Each row is a point on a tangle of strands that fork and nearly touch. The rows are in no order.
In the rows, 128 means zero.
Two points are linked if the straight distance between their rows is under 172. Some points are linked to none.
Gumab: [120 104  94 148 105 108  91 131 160 168 124 153 117 133 181 117 166  76
  86 175  89 191 136 120 159  93 122  95 147  96  49 103 135 121  57 145
 114 144  61 122 115 139 125 125 128]
Nur: [144 113 125 138 145 152 163 170 130 130 195 175  85  73  92 169 115 119
 172 118 150  80 133 133 140 169 149 131 177  95 144 143 113 131 152 119
  96 123 135 136 110  92  96 143 138]
dutor: [156 130  56 139 150 103 151 165 111  52 100 120 141 134 148 154 193 148
 169 102 131 136 113 111 116 132 190 130 122 121 138  60 150  93  95 106
 154 105 144 189 198 103 158 140 103]
pip: [125 146 140  57  47 120 108 125 150 103 138 140 104 135 151 129 131 112
  90 137  93 122 134  82 162 130 138 158 145 155 109 150  84 150  88 126
 117 105 106 132  97 103 155  86 129]
vir: [118 112 131 105 179 151 105 144 116 167 138 144 129 124  84 106 105  92
 103 143 158 145 141  95 122 185  62  89 117 119  89  89 121 147 109 165
 129 138 117  94 137 147 101 175 129]
fufuf: [142  81 104 149 150 136  88 117 134 156 137 121 118 158 109 103 132 115
 118  89 153 131 162 127 157 170 171 196 118 107 105 104 181 144  50  91
  94 132  92 141 139  93 100 119 157]
pef: [135 144 128 123  73  95 106  71 140  58 100  98 113 114 194  78 139 138
 117 103  94  86 126  83 155  96 149 195 129 168 120 160 128 123 149 141
 143 163 150 166 106 167 146  88 121]
noge: [ 92 147  99 129  94 178 157  92 155 146 114 116 135 116 140  88 167 125
  98 115 114 121 139 178 152  99 176  86 145 140 151 142 181  95 160 138
 138 105 151 124 104 131 144 146  96]
faf: [105 167 114  95  97 124 143 127 120 113 101  84 122 141 134 132 115 157
  83 106 100 133 141 172 102 129  86  62 127 172 117 135 149 152 154 113
 193 114 115 141 127 127 125 104 128]
kuv: [ 96  94 154 172 137 165  96 155 130 155 104 128 119 181 104 145 105  59
 153 131 149 118  65  41 122 171 101  75 119 109 146 133 105 115  96 131
 117 141 107 122 164 156 104 137 162]
magob: [104 135 123 120 129 141 114 134 141  76 134 120 102 158 110  71  45 168
  85 102 150 128 160 123  39 103 127 179 168 117 100 168 108 147 125 181
  90 149 150 122  87 142 150  91 136]
nofek: [141 117 161  99 133 109 117 113 132 127  71 122 154 128 179 150 127 157
 115 121 122 199  92 102  72 120 110 144 102 149 104  74 129 141 108 142
 125 155 104 105 174 128 145 120 120]
sika: [143 173 132  90 132  87  97 116 152 131 148 168 140 135  72  82  99 119
  91 137 140 199 203 201 117 131 100 149 156 114  53 102 111 138 117 164
 114 140 154  83 105 149 137 100 101]
sosi: [119  41  89 157 158 122 136  90 163 105 129  68 138 162 148 148 141  61
 147 114 130 187  77 150 159 148  89  49 142 137 126  63 134 129 108 111
 156 124 151 157 176 143 139  75 142]
zuz: [ 94  87  74 172 196 123 147 100 153 165 130 100 135 155 126 165 130  80
 109 138 120 166  96 170 126 159  84  60 134 133 123  53 137 149 156 101
 164 151 155 123 150 173 132 113 145]
Soga: [ 93 118 155 185 122 172 120 193 140 160 117 137 133 171  95 195 107  84
 146 117 135 133  69  53 101 139  75  87 121 122 135 150 105 138 112 129
 160 119 114 129 117 182  91 166 156]
Ratu: [124 137 152 176 145 142 177 153 119 170 118 121  99  72 146 148 168 166
 142 130 113  90 110 158 133 121 126  90 112 112 161  82 135 153 208 115
 148 166 164 114 129 150 163 155 181]
tezut: [103 158 145  96 127 110 115  85  85 130 107 102 116 109 139  93 113 181
 136 123 123  50 181 119 131 107 119 120 117 109 165 168 136 125 143 130
 122 137 117 145 135  96 108 134 144]
podu: [118 159 120 127 127 158 166 148 135 116 131 100  99 128 138 145 117 162
 114 110 106  99 116 174 109 121  95  69 123 166 149 170 155 157 185 105
 183 109 129 152 118 119 136 123 142]
Tetuf: [126 140 108 108  94  72 168 133 122 149 105 100 136 129 147 147 136 117
  91  83 112 170 153 192 120 158  94  87 134 174 101  88 162 139 157 101
 179 154  99 121 135 148 129 105 139]
mit: [167 143 205 143 142 160 120 154  93 147 161 156 107 121 106 139  86 165
 160  95 150 138 142  97  77 172 102 115 134  97 119 155 116 151 107 131
 141 149 104 109 115  91 110 142 167]
Ruk: [148 138  83 145  86 126 159 139 133  65 113 115 123 115 190 127 147 166
 143 118  96 116  90 134 131  64 199 161 156 148 159 175 119 125 155 118
 119 136 125 189 129  91 122  89  97]
vipan: [134 105 132 155 191 134 117 114 111 173 150 119 123  81 155 132 182 179
 158 202 102 115  95 124 138 108 123 153 111 108 155  90 138 146 149  96
 130 131 122 102 161 105 117 145 147]
Tene: [149 139 176  72  90 112  87 105 133 118 148 145 106 152 134 100 104 121
 100 113 129 114 159  71 146 167 161 190 106 142 127 150  90 171  79 108
 105 123 127 116 120 102 154  96 147]
Kef: [ 96 111 127 168 176 153 103 148 156 193 189 166  93 111 107 185 133 114
 167 179 101 106  68 116 150 136 110  86 125 111 120 148 129 152 129 152
 164  86 105 111 129 151 138 151 118]
liso: [115 111 129  71  85 137 146 117 101 115  94 117 149 109 158 105 129 118
  80 136 133 149 129 120 118  93 153 127 150 153 125 157  96 109 158 106
 101 127 112 134 102 145 101  92  96]
selab: [123 102  93 163 145 116 155 149 140 133 150 104  81  92 133 168 186 141
 134 104 126 133 107 146 149 158 143  96 119 105 163  58 153 130 180  95
 165 157 153 145 145 158 173 142 138]
fanol: [154 141 199 154 119 141 162 119 102  89 113  99 116 122 179 129 136 163
 155 106  93 118 124 108 120 102 177 120 103 127 220 173 129  88 218 110
 164 144 166 141 138 152 147 111 142]
zize: [144 161 144  85 137 126 151 122 137  87 151 142 135 116  53  86  66 139
  74 121 159 160 200 167  71 142  99 120 145  97 101  90  98 140 131 179
 108 129 191 107 127 139 133  99 109]
bidav: [111 132 120 114 115 136  96 120 136 128  83  81 161 169 100  62 118 121
 101 101 178  86 154 160 105  99 129 148 126 171  92 123 165 126 132 148
 125 142 145 137  86 150 110 134 108]
Zil: [187 151 203 117 169 142 137 122  65 123 129 143 107 119 132 126  73 184
 176 121 130 110 116  84  84 144 115 164 102 117 141 185 103 112 136 138
 111 150 128 108 141 100 133 118 142]
Tati: [127 157 131  88 128  85 129  92 130 154 135 152 135 118 121  85 111 139
  93 160 107 201 169 160 120 120  89 165 174 149  72 120 120 141 126 162
 108 153 132  96  93 139 143 112 103]
Zoleg: [151 149 150 102 148 155 180 142  86  96 153 144 140 126  57 144  74 163
  90 137 160 139 162 125  56 130  72 116 140 104 144 122  88 130 143 192
 118 120 173 120  90 131 115 131 111]
bokul: [137 113 146 137 128 155 147 166  97 146 165 169 121  86  81 153  84 135
 149  96 140 125 129  97 111 184  95  98 162  99 112 148  93 160 122 106
 134 139 106 121 101 123  78 130 154]
zom: [ 94 127 138 157 157 137 145 120 121 191 150 140 117  65 143 153 171 153
 146 171 101  67 116 159 135  93 127  91 117 119 152 100 145 160 182 118
 137 126 137 104 126 134 141 145 155]
sel: [179  97 140 115 100 135 125 130 113  89  91 108 134 103 174  93 163 114
 119 104 156 122 100 109 140 115 202 163 101 134 127  91 164  96 133  77
 109 140 144 147 119 165 148 110 101]
reb: [113 127 163 122 132 172 120 158 126 111 111  99 102 168  97 116  57 160
 105 139 164  86 128 110  76 124 134 155 134 141 132 162 109 125 133 144
  88 117 161 105  70 111 146 118 157]
sil: [ 62 140 124 139  87 112 192 153 109 151 103 119 140  79 102 159 125 117
 124 119 124  65 138 122 120 119 119  56 133 120 169 121 118  96 180 113
 123 123 109 102 122 144 109 140 148]
muzav: [123 124 103 116 154 153 104 111 130 143 111  97 121 167  66  49  95 164
 104  99 180  77 189 173 121 117 131 180 117 140 106 133 166 146 122 186
 116 135 167 125 101 133 125 150 141]
mokod: [129 154 153  93  77 133 130 140 138  89 153 137 101 131 190 146 123 136
  99 148  78 143 115  93 118  89 119 123 153 153 130 210  79 179 131 135
 122 105  97 146  92 100 141  93 126]
lamu: [ 86 153 134  89 119  45 125 118 160 171  94  98 174 112 114 119 159 132
 141 143 132 141 187 184 161 107  56 127 123 134 102  88 144 120 141 123
 143 149 111  90 128 136 124 162 125]
Dem: [129 152 121  75  61 104 131  29 148 159 142 156 171 123 164 121 191 110
 131 146 110 105 157 144 210 108 191 193 156 138 128 131 133 117 116 158
 161 105 162 107 136 122 129 119  96]
luv: [135 203 119 162 168 160 136 163 119 138 124 136 141 145  54  99  78 129
  98 139 109 110 103 136  88 156  49 103  93 153 104  91 115  85 129 158
 114  65 154 148 106 153 141 167 122]
Fabot: [105 104 149 156 133 133  96 143 140 149 140 130  86 192 134  98 126 106
  96 115 181 181 167  86  88 163 149 144 106 117  94 109 162 127  64 169
 103 161  93 132 164 128 143 182 162]
Tiru: [ 94 115 152 137  97 174 130 191 123 161 114 143 138 124 102 170 103 112
 115 122 129 171 103  92  99 125  76  91 108 152 102 148  74 155 130 138
 158  94 118 102  98 177 117 152 138]
pidi: [137 146  80 129  98 105 111  72 104  50 144 162 143 127 170  86 111 111
 103 119  84 135 126  95 157 115 191 202 140 143 146 208  62 124  98 135
 100 150 157 174 138  86 109  93  89]
madan: [ 93 103 147 119 109 175  88 168 128 186 152 181 116 140 112 155 139 101
 120 162 137 187 121 111 118 137 111  81 122 117  99 165  58 156 120 139
 136 107 111 101 113 153 124 146 142]
nof: [161 111 161 116 141 132 119 152 116 129 112 121 102  96 124 163 153 143
 169 125 155  69 137 137 167  96 176 171 100  94 181 128 130 107 173  94
 101 137 113 160 118 104 111 154 122]
bazip: [139  91  91 143 164 138 121 179 154 107 130  91  75 130 120 173 167 140
 158 107 117 113  80 144 165 155 141 101 118  97 137  65 152 113 152  95
 170 150 136 170 170 129 151 124 151]
pufar: [167 133 135  98  83  78 116  82 126  93 148 133 158 154 140  59 104  93
 110  83 157 111 162 110 177 157 172 222 111 159 134 177 110 156  93 107
 117 159 144 123 111 121 116  76 122]
tuve: [114 147 171 119 134 169 119 169 116 104 100  85 110 161 109 161  70 160
 150 132 148  48 119 110  82 115 121 109 104 138 138 170 126 100 160 117
 137 106 130  99 105 120 124 103 151]
Befur: [135 127 121 119 112  96 106  85 110  80 116 118 113 143 158  42  61 153
 109 102 137 137 162  94  87 130 138 209 172 129 107 169 143 122 117 172
 108 189 137 132 100 153 129  80 116]
vola: [119 150 118 143 103 106  77 143 154 170 122 160 131 166 141  85 159  89
  83 172 109 209 162 142 138 108 102  98 149 130  16 108 126 122  72 174
 110 149  77  94 103 140 132 141 136]
lopi: [138 148 130 108 100  62 120  78 138 119 127 131 133 116 144  52 105 132
  83 125 114 160 170 129 128 110 107 197 192 149  82 136 127 131 124 162
  95 191 136 130  77 150 128 102  88]
Nud: [135 104 133 162 157 155 113 197 162 120  83 114  78 168 108 194 125 103
 157 111 110 100  46 117 147 146 137 116 130 110 142 110 165  89 123 105
 125 134 121 165 152 145 123 130 166]
ravof: [ 88  90  56 186 154 126 188 113 139 181 126 137 154 106 114 175 143  63
 132 153 116 139  91 166 159 156 113  47 133 127 144  72 125 149 166 107
 178 143 162 114 175 175 119 125 141]
beri: [122 151 116 113 144  76  93 152 165 152 139 134 168 183  42  76 101 111
 112 130 151 160 180 194 124 145  76 148 131 119  60  84 135 113  93 177
 105 128 133  98 115 135 111 142 112]
vovap: [ 93 140 145 115 125 129 149  68 124 139 193 134 127 105 123  56 122 134
 101 150 108 113 185 135 136 137 110  89 178  97 179 191 113 120 155 142
 108 111 179 104  88 166 161 138 136]
gov: [ 88 150 103 130  67 133 145  82 163 151 114  98 132 108 140 125 180 142
 113  65 105 124 152 178 150 117 160 109 144 137 150 107 169 119 157 113
 151 128 134 139 117 131 146 126 114]
ziro: [ 78 108  77 153 108 131 209 167 129 164  92 151 161  94 108 185 149  79
 135 125 125 121 115 151 141 142 122  53 138 134 158  92  88 135 174 111
 145 132 139 118 176 147  98 140 151]
tal: [115 155 147 132 124 148  68 102 135 164 110 113 104 164 145 129 162 183
 121 122 106 156 158 117 105  88 134 197 118 116  89 127 145 162  87 156
 118 122  91 146 113  78 131 144 139]
Gif: [ 81 143  98  91  83 124  98  66  92  96  93  96 151 138 137 106 106 144
 135  85 135  79 166 126 142 124 147 163 109 126 173 218 120 127 121 114
 139 122 121 145 133 121 112 102 116]
sedak: [134  66 102 116 109  80 103 140 126 125  96 138 114 118 187 136 152  95
 115 167 111 215 116 107 156 101 124 113 146 107  83  86 115 140  72 128
 101 146  64 133 118 149 129  98 125]
pov: [134 102 129 127 151 135 142 182 124 131 153 137  76 104  89 173 137 131
 157 139 143  77 129 131 155 141 147 148 154  97 162 128 152  96 156 116
  91 130 103 150  92 110 120 147 121]
kor: [166 126 151 115 142 160 165 115 118  86 176 145 130 113 175 131 127 133
 144 139 134 112 131 135 141 112 141 139 146 142 224 241  97 116 189 115
 119  90 160 156 110 115 103 150 128]
Munut: [175 126 162 128 128 114 115 119  92 100 122 116 115 125 123 134 120 151
 158 107 138  97 139 131 156  92 193 205 109 103 194 195 128  94 151 104
 103 139 128 177 119 112 114 117 109]
Bobaf: [134 115 112  76  99 161 102 117 143 154 147 166 142 136 105  83 112 105
 113 125 146 159 136 166 144 177 156 115 162 141  84 163  88 133  96 105
 105 117 135  81 127  85 111  85 140]
Sefo: [107 149 124  66  91 102 136  44 135 186 142 148 143 100 152 133 161 132
 112 174  82 110 160 173 185 101 155 126 146 143 131 143 132 124 133 132
 163  89 142 101 125 134 143 111 106]
vibuz: [117 157 176 123 114 153 124 146 156 127 158 153  91 165  87 105 106 141
  92  84 177 162 195 124  53 159 157 116 122 106  94 108 137 155  81 180
 116 145 125 120 166 107 140 142 170]
Duka: [136 172 157 137 130 133 112 154 136 147 125 120  76 155 130 166 129 175
 120 127  95 159 128 137 105  97  97 140 132 140 111 136 178 158 123 152
 131 111  65 162  91  92 136 165 127]
Petag: [ 82 137  95 124 157 133 124 124 145 195 157 163 122 104  95 177 121 105
 124 175  89  91  97 166 142 130 129  72 138 125 112 135 124 113 138 136
 149  57 103 101 142 144 120 137 104]
vud: [129 139 138 122 154 107 132 108 145 176 158 141 107  94 122 113 129 163
 122 163 111 180 128 127 119 150  84 175 143 140  93  89 150 148 103 146
 107 120 129  97 129 120 179 152 102]
nagaz: [182 114 112 175 134 153 180 184 107  93 130 131 150 110 136 226 134 125
 199  95 159  97  69  97 122 149 162  99  89 121 181 118 104 116 159  81
 170 130 125 127 152 133 106 113 112]
Zes: [110  91 100 116  99 109  89 132 162 138  80 117 156 156 122  96 135  88
 105  99 148 125 132 150 135 112 136 149 139 152  58 111 162 125  99 131
  94 141  90 142  88 159  96 111 108]
zegep: [ 83 152 106 157 170 137 138 159  95 144 161 167 121  98  76 141  73 117
 133 127 116  55 121  87 106 138  58  93 117 117  70 123  78 150 143 151
 115 107 136 114  75 172 110 179 160]
bibo: [203 134 149 125 141 126 118 109 116  76 170 152 129 126 137 137 111 127
 146 107 127 117 127 138 141 101 172 176 127 124 205 221  94 102 157  97
  77 124 148 165 115  79 107 120  98]
Vomos: [121 165 135 141  94 106  89 179 140 147 112 157 135 183 101  91 143  90
  82 132 124 213 152 142 106 114  72  76 110 147  43 112 104  91  94 200
 110 127  99 122 128 165 135 161 143]
Vipez: [ 97 142 134 100 112  75 106  86 170 186 137 107 183 120 114 105 179 115
 136 143 145 118 186 177 185 112  98 182 147 137  89 120 169 127 116 132
 140 140 118  94 102 120 116 143  98]
padal: [ 92 164 114 157 142 121 164 135  86 144 137 147 141  69 106  95 100 118
 128 123 136  56 136 113 118 134  51  88 112 151  91 104 114 116 162 168
 107 129 142  90  86 170 146 194 147]
siker: [136  82 156 100 104  90 103 146 113 136  70 127 134 142 166 139 129 121
 140 153 142 220 120  99 116 133  97 126 120 134  95  91 118 134  92 144
 113 148  85 100 143 156 145 120 120]
ger: [111 205 139 175 156 150 144 182 126 130 105 116 123 159  63 162  85 113
  93 128 111  93 107 132  87 129  64 101 106 157 128 113 119  96 152 126
 130  74 146 150  84 174 114 147 139]
depi: [129  90 160 115 115 140 136 154 147 124  84 103 105 110 128 103 137 105
 124 115 180  84 125 114 148 141 168 156 107 147 133  86 173  95 158  99
  99 151 153 104 110 170 159 150 111]
Tizu: [186 128 100 130 148 105 131 177  88  54  95 126 140 122 118 174 168 152
 195 131 151 134  85 107 138 111 187 148  94  84 162 103 173  71 103  74
 150 115 105 163 167 124 156 113 121]
mosod: [131 177 120 134 139 113 108 150 136 131 144 122 151 173  45  67  78 114
  85 124 136 136 138 164  95 153  68 128 108 161  86  82 139  90 108 182
  95 100 137 133 105 139 128 151 108]
Bisus: [194 131 112  96 101  96  98 115 137  59 111 136 155 108 179 110 198 115
  96 128 113 137  84  70 147 113 188 166 103 157 112  82 121 125 108  98
 135 136 142 157 136 140 142  90 104]
Moluk: [160 122  70 151 147 131 163 168 125  98 124 140 131 130 157 163 187 132
 169 147 101 157  87 118 144 156 162 125 135 154 117  71 154 130  95 113
 147  83 129 174 201  81 135 155  98]
Zegi: [142 109 148 146 167 148 144 132 140 137 104 108 110 125 168 188 121 173
 139 102 127 172  90 106  71 148  96 110  86 117 124  67 136 164 141 137
 169 159 118 112 184 116 153 143 146]
kezon: [104 131 169 108 131 129 131  68 117 157 169 142 122  92 111  58 117 155
 113 142 124 109 185 149 118 149 128 126 180 111 142 148 113 132 151 121
 104 148 190 106 127 137 142 110 145]
lasaz: [121 139 166 132 104 111 126  95 111  55 115  92  99 133 200 111 116 156
 141 125  81 114 133  88 126 109 174 175 114 146 174 204 133  72 184 130
 158 133 156 166 129 175 150 100 139]
tobe: [128 149 132 105  90 112  93  98  93  76 107 121 107 161 183  92  71 149
 120 125  95 123 151  65  97 106 149 183 147 120 118 197 122 120  97 163
 131 161  86 134  89 125 105  62 106]
fopa: [142 166 101 132  87 139 137 147 148  95 123 137 129 134 186 142 142 155
 130 132  83 138  84 135 125  80 167 125 145 165 134 178 106 166 129 118
 125 128  87 161 120  60 115  91 108]
zol: [178 114  84  97 130  94  74  97 160  83 134 121 181 125 171 114 219 124
 131 157 136 160  89  98 166 127 152 163 114 136 123  55 153 141  95  86
 164 130 154 136 161 128 160  97 114]
Gafil: [134 111  90 109  73  85 184 115 142 137 125 134 188  92 169 129 217 108
 140 147 117 164 136 136 182 136 145 123 152 147 149  64 155 117 111 114
 134 111 129 125 173 123 135 139 107]
savuv: [170 155 169 126 139 146 140 164 132 120 120 118  77 124 150 154 116 171
 151 138 105 142 118 157 129  97  92 137 139 159 137 177 159 157 169 140
 145 115  94 151  91 110 146 151 134]
Led: [ 96 126  98 137 133 155 166 161  94 148 179 175 139  84  72 140  86  99
 131 114 125  69 134 114 127 159  75  73 168 115  95 148  62 138 135 123
 118 108 138 114  87 149  70 136 165]
Gere: [172 152 160 146 181 158 154 148 121 149 177 149  94 125 108 139  92 179
 145 154 122 140 138 180 103 106  74 138 165 125 138 173 129 166 167 157
 126 108 141 139  67 128 147 160 130]
bof: [102  70 128 186 166 161 110 126 148 144 141 101  91 152 128 134 148  99
 139 171 116 193  72  93 137 136  86 104 130 120 104  96 170 142  99 144
 125 114 116 132 147 149 152 149 118]
ragok: [108 128 123  99 109  51 126 123 167 135  73  84 161 141 154 152 148 120
 139 111 119 166 152 173 138 120  79 136 131 148  91  64 165 125 123 101
 165 166  93 113 144 143 128 116 120]
ginen: [102 141  82 100  70 128 105  90 120  98  56  94 185 138 130 104 119 114
 131  60 148 108 129 166 146 116 163 145  96 154 129 170 107 106 119  89
 130 140 116 123 155 104 106  92 102]
medas: [178 101 125 142 107  83 177 141  78  82  93 135 174 100 196 167 146 118
 127 129 107 179  87 144 107  91 179 107 105 129 147  99 129 140 117  71
 133 133  91 162 149 135 123  73 110]
geko: [192 114 114 180 118 164 178 192 130 122 119 138 154  89 140 212 109 115
 196 108 167  68  91 106 145 116 131 137 120 153 191 144  92 117 179 103
 150 114 125 106 102 133  86 157 127]
pelat: [172 174  87 135  92 106 130 113 101  34 116 146 146 114 149 105 154 150
 134 110  85 111  92  89 154  65 200 210 110 151 139 169  97 114 103 131
 111 123 156 195 146  86 137 105  82]
Vite: [131  82 113 132 151 129 100 139 119 138 112 116 136 132 113 136 129 102
 134 119 148 116  97 105 153 151 160 135  91 119 139 103 155 109  78  79
  84 119  91 137 164  94 105 137 124]
mumur: [126  46  70 142 137  90 164 132 134  75  94 103 157 148 154 159 130  73
 176 120 133 191  84 130 155 147 118  55 143 128 141  68 106 112  90 117
 156 106 135 165 215 121 139  78 136]
kosod: [ 98 148 138 194 194 174 104 140 143 210 176 168 119 148  93 160 125 129
 145 171 117 144 105 117  99 111  64  75 107 101 110 124 124 158 131 195
 159 113 113 115 138 132 118 201 144]
fekud: [129 149 111 134 112  94  85  52 101  59 156 159 121 142 150 105  98 123
 118 115  77 131 142 103 160 146 174 205 134 125 180 224  97 135  96 103
 117 150 177 190 135 108 121 103 131]
nak: [179 137 209 120 170 108 118  96  98 122 156 136  96 101 127  96 108 186
 137 124 104 131 142 106 119 154 140 202 131 116 142 141 114 133 118 122
 103 164 160 149 164  84 130 117 164]
tose: [141  65 116 171 145 161 108 132 136 132 173 115  97 149 135 160 181 113
 167 175 120 198  75  89 160 136 115 109 128 109 139 119 166 149  85 125
 142 104  87 162 165 106 137 149 130]
vedaf: [132 119 154 121 137 152  62 114 117 149 130 150 126 162 127 131 126 149
 114 133 135 154 144 125  91  91 163 168 121 109 117 151 109 175 109 131
  94 133  94 153  96  87  99 110 134]
zate: [101 125 154 115 140 134 141 143 146 157 123 126 114  91 105 103 123 109
 116 132 166  69 134 110 120 144  95 135 110 151 123 101 131 108 165 133
  96 136 158  76  96 166 171 174 115]
fepod: [144 156 153 135 132 147 146 111  81 121 103 123 177 108 127 160 125 129
 128 126 141  98 100 142 117  90 155  93  88 137 196 162 104 125 157  59
 121 145 126 127 134  94  97 132 114]
vula: [151 123 184 122 147 113 116  71 115 134 163 141 129  88 112  65 120 151
 126 130 132 128 155 121 128 170 147 171 144 121 146 123 114 139 132  91
  95 162 186 122 150 115 126  88 153]
revul: [147 142 176  80  57  61 120  77 135  82 118 102 169 145 169  85 146 109
 145 120 129  95 144  92 183 136 149 209 128 170 138 147 143 114 126 124
 146 163 140 132 109 128 139  98 110]
lizam: [128  45  89 131 110  96 109 155 138  70  86 129 151 147 180 132 140  55
 149 138 131 190  80 107 157 128 146  85 122 118 102  93 124 107  42 135
 106 109  88 160 167 121 142 102 125]
voseb: [120 136 132 116 162 130  79 104 163 176 200 159  90 122  97 122 109 102
  96 142 144 138 168 147 148 194 135 128 142  83  64  91 175 150  80 133
 157 118 117  50 149 127 131 114 128]
vize: [110 125 147 137 132 175 125 178 152 118  98  95 100 151 112 210 100 125
 145 100 129  64  88 111  97 148 151 106 116 131 140 118 123  86 155  80
 144 124 120 123 124 138 113  95 144]
retu: [ 98 100 111 123 126  82  95 115 182 164 138 120 173 157 116 118 168  79
 139 140 159 133 144 170 179 128 124 200 142 136  47 110 184 141  89 128
 130 135  99 121 108 142  97 129  92]
gop: [110 105 110 169 185 117 102  99 162 172 168 101 105 128 115 119 134 111
 147 190 114 184 100 113 143 144  76 140 121 124  95  79 164 123  96 157
 131 108 120  86 160 143 172 153  98]
Sife: [118  84 145 168 170 147  89 136 103 146  90 111 144 158 127 149 113  92
 156 135 139 136  78  76 122 150 116  80  75  94 138 104 138 118  75  89
 112 143  86 113 178 115 108 131 151]
saza: [186 139 135 170 129 175 191 164 107 130 123 135 141  90 156 164 124 127
 185 119 157  47 112 137 163  98 121 104 119 142 198 181 108 125 206 117
 147 137 132 125  89 120 103 173 170]
Vom: [114 112 164 116 131 154  59 132 133 172 165 168 124 148 120 154 148 121
 136 161 139 160 123 122 112 131 168 121 113 103 139 160  87 159 106 114
 104 119  97 121 136  92 118 122 136]
Meza: [111 136 121 104 101 125 144 111 105 118  84 124 177 110 115 141 142 114
 119  81 132  98 119 145 136  96 185 134  75 128 165 142  91  98 122  75
  93 126 146 116 176  87 110 121  72]
gote: [ 81 132 136 102 113  90 137 127  85 161 110 103 134  91  98 123 126 147
 136 133 128  69 166 131 123 129 115  99 140 123 143 128 133 100 142 117
 105 137  83 118 124 117 100 125 145]
ref: [132 148 122 111 193 175 133 130 113 108 146 122  96 156  83  80  80 184
 118 173 151  54 169 174 109 116 104 124 140  81 133 166 122 116 151 188
 108 126 225 126 105 118 161 171 158]
Dup: [145 120  73  90 104  68 144  90 176  97 140 116 192 116 177 141 243 103
 149 160 135 165 125 125 193 137 146 139 144 132 141  50 146 137 118  99
 185 135 153 119 185 121 148 117 109]
bes: [129 140 155 163  99 139 186 107  95 123 100 107 159 124 160 137 139 146
 128  78 129 121 119 141 105 107 187  82 113 115 221 159 127 119 189  87
 155 151 151 117 139 120 130  94 139]
sul: [165  94 121 141 116 124 175 141  80 102 114 127 156 118 169 199 138 119
 155  97 136 154  79 118 106 155 164  80  88 129 150  97 123 127 145  59
 166 139 108 132 161 145 125  80 102]
Zeto: [114 134 162 148 181 176 111 155 162 156 110 141 104 139 132 183 134 153
 155 123 137 132  98 108  83 113  85  86  89 107 125 100 127 155 139 173
 142 129 116 122 159 107 130 195 156]
gime: [ 89 150  98  85 113 107 141  86 119 189 144 151 148 102  96 144 131 116
  99 170 111 103 152 197 153 110 149  83 139 128 116 141 123  96 145 136
 145  55 118  89 122 141 137 125  93]
Tizop: [115 155 159 129 166 159 100 131 176 160 180 171  98 143  69  99 107 131
  99 119 155 140 181 148  85 168 139 106 127  93  70  86 145 165  86 177
 129 122 147  75 170 130 143 134 173]
Bezem: [150 134 155 144 129 177 178 142  95  92 140 112 140 126 168 144 107 139
 146 144 168  72 137 120 133 104 109 106 139 124 237 217 111  99 204 125
 141 112 150 115  83 137 111 158 151]
nesu: [166 164 139 155 168 149 153 144 106 113 188 143 129 136  66 136  70 176
 127 145 137 134 157 167  64 125  54  99 153 111 147 149  98 164 153 186
 133 107 169 135  75 121 131 148 114]
Mogud: [109 113  78 125 117 130 173 129 135 157 127 137 152 104 145 149 184 123
 136 151 104 142 116 154 152 141 155 120 150 164 127  83 152 119 116 108
 130  92 115 138 184  99 116 143  99]
Ramug: [139  90 129 134 177 133 102 132 149 163 108 107 103 191 105  82 105 135
 102  93 162 141 167 115 108 159 135 180  97 112  90  89 192 135  64 149
 105 136  99 104 142 120 107 166 175]
Tini: [168  88  92 166 167 159 139 171 135 100 132 134 123 140 142 176 169 107
 191 143 119 161  61  97 165 149 132 110 123 114 153 113 153 131  83 122
 144  85  99 185 191  84 108 167 120]
tuz: [106 136 107  93 165 137 130 107 135  95 137  93 102 152  82  45  77 172
 101 127 165  50 198 151 110 122 105 149 114  96 136 157 134 120 133 188
 103 117 200 121 109 145 165 162 139]
bife: [ 70 142  82 128  95 165 148 104 145 122 147 132 113 125 143  81 138 138
 107 139 114 112 144 160 142  96 157 119 172 112 181 202 143 102 161 142
 110 100 156 131  77 145 157 150 109]

Follow the links from the first point to the second, and from the first to the third. Name the last point that the two ways share.
Tizu; Zil; tal: Moluk
fufuf; Tati; lamu: savuv
Vipez; Fabot; vize: savuv
tobe; tal; ger: sika
Nud; Moluk; luv: Tati
depi; nagaz; nak: bokul
vovap; Moluk; Bezem: bokul

A fork is a point with three links, a tip a point with one. Leave the first point through the second and follow the links. Name the first fork or tip that comes.
tal; vedaf: voseb
gov; noge: bokul
Tetuf; ragok: ref
Kef; kosod: sedak
vibuz; Fabot: savuv
zegep; padal: Moluk
Nur; pov: medas
